Each row is a point on a landscape with many valleys, with its height.
A ball rolls from a point to the lowest of its 2 nearest points, and stops where none of them is lower. Distance is the straight distance between rows; heights are no part of it.
k978: [129  86 108 166 131 129 119 165 113 181 170 165 187 160  80 102 148  99
 138 130 107]  height 434
k270: [141  96 121 106 128 162 149 170 177 126 117 119  96 129  90 114  54 140
 147 148 131]  height 439
k843: [112 109 166 104  94  85 193 147 190 187 129 148  99  98 164 136 144 149
  92 203 124]  height 523
k848: [122 117 109  84  83  81 152 142 193 152 154  95  65 112 182 126 135 143
  98 168 162]  height 628
k258: [137  87 145 103 165 132 132 106 150 128  71 116  93 120 104 140  83 165
 139 152 124]  height 656
k806: [156 119 142 166 145 187 145 167 118 122 120 164 147 115  64 138  86 117
 174 123 103]  height 578
k157: [108 107 102 125 118  66 101  82 109 180 149 141 167 143 164 131 221 119
 130 118 137]  height 688
k559: [120 165 130 158 137 147  72 136 101 124 134 163 202 151 121  93 129 104
  97 100 102]  height 623
k981: [136 151 135 148 150 150 105 111  76  93 114 122 142 128 126 137 145 128
 129  88 119]  height 672
k430: [128  85 122 108 144  78 142  80 141 182  95 142 102 109 152 162 159 152
 147 179 135]  height 509
k615: [121 171 171 109 154 112 131 104 145 100  79 118  86 104 222 151 152 160
  95 151 126]  height 641
k531: [119  99 171 128 162 106 136  86  93 104  96  83 116 138 141 139 176 165
 106  67 118]  height 472
k23: [157 169 116 198 126 182 148 172  87 121 157 157 149 131 100 145 110  65
 158 120 123]  height 306
k894: [117 128 142 168 113 136 102 154 125 150 160 159 195 137  92  96 146 113
 111  98  96]  height 558
k155: [127 120 147 144 176 138  98 124  81 105 101 114 161 159 116 110 133 137
  85  77 111]  height 643
k986: [109 129 115 126 118 116  80 129 107 115 157 102 172 170 128  84 154 118
  79  67 127]  height 530
k670: [103 105 123  92  77  81 105  97 156 119 171  63 109 140 126 103 152 144
 115  63 159]  height 261
k92: [140  52  78 120 161 123 126 120  90 148 138 123 138 175  74 146 146 113
 193 108 144]  height 657
k921: [150 123 123 186 121 159 140 179  90 127 175 139 145 136  86 128 144  97
 146  99 117]  height 223
k175: [115 179  53 117 116 121 117 111  70  96 170 143 166 153 125 134 138  68
 196 144 165]  height 496
k243: [106 112 144 120  80  94 126 128 170 145 166  99 129 129 127  96 149 144
  93 105 132]  height 271
k867: [113 147 113  70 126 124  81  87 147  78 106  78 101 141 146 110  93 150
 105 108 151]  height 299
k933: [125 187  93 126 120 168 126 129  81  60 149 120 140 141 106 126  87  86
 184 113 150]  height 574
k136: [134  94 165 103 112 115 174 119 166 108 115  70  48  97 119 150 117 179
 136 123 143]  height 293
k557: [142 116 164 160 126 156 148 141 127 134 117 159 147  88  74 154 131 143
 168 124 100]  height 541
k922: [ 97 104 132 118 110  86  87  92 131 147 146 109 173 157 113  99 167 132
 105  69 132]  height 441
k393: [110 145 100  73 134 107  72  58 140 114  90 117 127 135 153 126 118 143
 129 131 149]  height 246
k525: [ 94 139 191 138 106 107  96  73 145 126 123 137 188 113 105 120 167 157
 127  57 112]  height 737
k19: [157 162 159 159 148 153 157 173 119 103 122 107  68 116 171 141 110 125
  81 141 123]  height 588
k316: [147  98  71 116 157 147 132 112  78 111 127 127 115 149  87 172 132 110
 224 122 153]  height 625
k200: [101 145 209 146  86 123 135 116 161 116 142 125 159 101 114 110 160 160
 105  73 102]  height 775
k680: [137 123 111 104 172 109 108  69 116 145  68 151 114 111 164 167 143 147
 150 178 132]  height 575
k409: [131  67 125 108 158  99 125  88  91 120 103  71 106 153 118 141 155 154
 121  79 143]  height 433
k424: [112 142 138 121 119 130  89 146 174 154 123 159 172 137 134  80  91 126
  73 154 104]  height 495
k641: [135  98 128 169 104 129 142 179 108 127 193  98 138 150  93 103 162 119
 102  78 120]  height 355
k748: [139 168  75 101 124 163 144 117  99  67 128 120 105 126 112 150  87 101
 212 144 166]  height 592
k795: [118 140 153 124 120 130 102  92 133 111 112 128 149 106 115 132 144 152
 142  93 121]  height 700
k14: [146  78 147 132 160 103 182 115 118 166  95 137  78 112 133 166 157 160
 137 189 119]  height 435
k152: [129 185 159 132  65 146 159 164 171 113 152 139 123  56 159 143 140 137
 121 118 121]  height 846
k302: [123 111 110  93  99  93 147 157 198 176 136 132 100 112 157 121 106 138
  97 196 140]  height 585
k290: [117  32 113 124 144  89 124 103 123 186 134 130 154 168  62 125 140 126
 165 113 133]  height 711
k511: [128  54 137 142 169 122 137 160 105 156 127 109 141 186  82  92 113 133
  78 122 102]  height 536
k456: [135 130 133 149 116 126 143 197 161 160 158 141 123 135 146  91 107 114
  63 169 115]  height 354
k441: [137 118  96 137 123 122 128 156 139 159 147 142 121 135 140 116 127 116
 115 162 128]  height 207
k579: [117 190  86 124 103 156 113 130 102  84 169 159 176 133 100 131 115  69
 202 127 146]  height 547
k121: [134 182 118 135 134 132 103 110 120 145 106 185 158  97 177 145 142 115
 124 170 118]  height 689
k426: [141  97 165 137 137 127 172 121 136 153  93 151 108  84 101 168 138 160
 159 163 110]  height 489
k816: [138 144  63 115 144 120 112 100  74 114 125 126 116 143 155 148 150 107
 159 144 154]  height 403
k860: [128  72 177 115 135  96 200 105 136 143 107  95  51 112 130 162 157 174
 132 149 128]  height 365
k174: [114 179 138 125 101 124 108 165 158 108 166 100 115 142 194  83 127 124
  40 119 132]  height 417
k134: [145 206  99 111 109 186 155 153 131  87 118 154 123  94 131 149  46  89
 176 158 146]  height 494
k360: [131 127 157 141  88 108 209 189 173 164 160 139  84  87 177 140 158 135
  98 178 124]  height 440
k869: [156 190 130 192 129 172 139 171 102 128 137 149 132 120 148 134  99  71
 102 137 118]  height 373
k918: [104 103  94 106  98  80  87  83 127 151 159 120 161 145 116 126 181 116
 153  92 149]  height 557
k473: [122  73 134 149 131 129 120 160 112 141 156 107 164 173  67  92 135 126
 103  78 111]  height 461
k71: [137 133  37 111 116 128 142 130  85 111 181 134 120 158 115 151 141  79
 222 153 178]  height 548
k178: [100  85 201 125 127  80 156  52 132 162  97 141 130 105 106 154 166 167
 147 110 116]  height 793
k958: [142 120 167 113 115 136 179 176 172 100 126  78  49 101 135 138  98 165
 100 141 134]  height 206
k359: [133 115 147 124 178 129 111  98 130 145  64 157 136 118 129 139 110 154
 123 166 106]  height 624
k870: [122 139 153 158 150 120 111 118 107 147 119 155 165 129 155 120 166 135
  91 128 100]  height 779
k381: [145 129 156 151 168 141 143 149  86  90 118  80  81 144 161 135 136 142
  77 101 122]  height 544
k352: [140 227 107 161 112 155 126 141  93  94 147 132 129 131 173 126 101  66
 102 142 142]  height 429
k115: [102 131 159 118 105  98 112 118 175 154 132 138 148 121 150  96 138 144
  79 139 115]  height 394
k574: [126 178 168 159 135 138 121 142 137 143 109 182 163  94 170 126 140 129
  88 153  95]  height 736
k207: [109 138  77  70 143 136  75  88 144 119 103 133 146 163 133 104  78 119
 146 149 147]  height 331
k333: [122 159 185 159  86 140 153 171 162 119 159 129 136  96 138 110 144 142
  82 109 102]  height 814
k739: [114  56 147 119 134  81 135  69 131 165 113 117 125 131  81 141 138 151
 156 109 133]  height 759
k275: [120 130 129 151 121 106 113 104 100 153 142 154 169 121 146 141 209 125
 136 115 118]  height 776
k881: [128 127 173 139 182 114 150 113  81  89  93  83  87 143 191 147 180 157
  84  92 117]  height 508
k727: [136 237  90 130 113 169 144 144 119  95 121 151 131 114 169 132  51  60
 134 178 149]  height 470
k267: [131 100 129 146 187 144  97 144 102 144 102 142 162 173 109  95  99 123
  91 129  99]  height 596
k86: [126  52 113  96 140 106 125 107 129 119 127  59  94 166  84 115 113 150
 134  78 151]  height 386
k632: [128 104 115 146 107 120 122 140 140 176 157 175 173 115  88 131 156 114
 166 145 117]  height 241
k640: [143  94 127 134 152 147 131 134 119 115 115 112 110 137  90 130 110 144
 140 119 121]  height 630
k471: [114 143 111  96 117 111  96 129 144 102 142  84 106 153 163  92 120 135
  71 112 144]  height 345
k781: [145 121  98 100 139 164 133 106 110  81 109 113  95 121  84 164  99 131
 219 119 150]  height 606
k504: [135 172 126 152  84 136 143 204 160 132 183 123 113 119 174  98 115 101
  59 142 128]  height 454
k652: [148 124  60 139 140 135 130 146  92 140 148 137 109 154 146 136 128  95
 146 158 148]  height 328
k914: [144 129 170 142 107 122 208 185 155 121 151  97  52 100 172 148 149 148
 100 152 132]  height 332
k827: [108 173 142 126 128 144  66 121 150 116 113 152 187 141 137  81 104 130
  75 113 107]  height 561
k923: [150 174 119 139 148 191 133 139 116  99  96 163 132 105 117 149  65 101
 171 145 125]  height 497
k598: [134 187 117 120 136 144 101  82 102 104  89 167 142  85 158 165 139 127
 164 148 128]  height 648
k24: [111  93 108  85 101 110 101  97 160 109 142  74 106 148  91 111 104 139
 149  78 155]  height 337
k336: [129 127  92 122  94 132 125 164 173 180 151 181 162 114 122 116 112 104
 149 174 128]  height 372
k141: [146 127 111 111 131 165 143 145 154 125 104 152 116 101 104 144  74 131
 179 156 130]  height 468
k654: [151 112 138 144 182 185 132 150 119 107  91 132 118 140  86 125  58 133
 147 132 108]  height 605
k109: [124 108  89  83 130 139 108 129 174 133 116 124 118 150 117 103  68 129
 141 153 143]  height 397
k583: [130 168 159 123 149 131 126  84 125 110  72 148 115  80 189 172 153 158
 136 147 118]  height 620

Call two points neighbours if one is among the 2 nearest of the other. Go from one point of each pair to the other, from neighbour to neighbour, staying as low as possible. Name the highest point that can't be avoided.
k393 and k583: k615
k921 and k14: k559
k441 and k393: k504
k670 and k958: k19
k921 and k393: k923
k441 and k632: k336
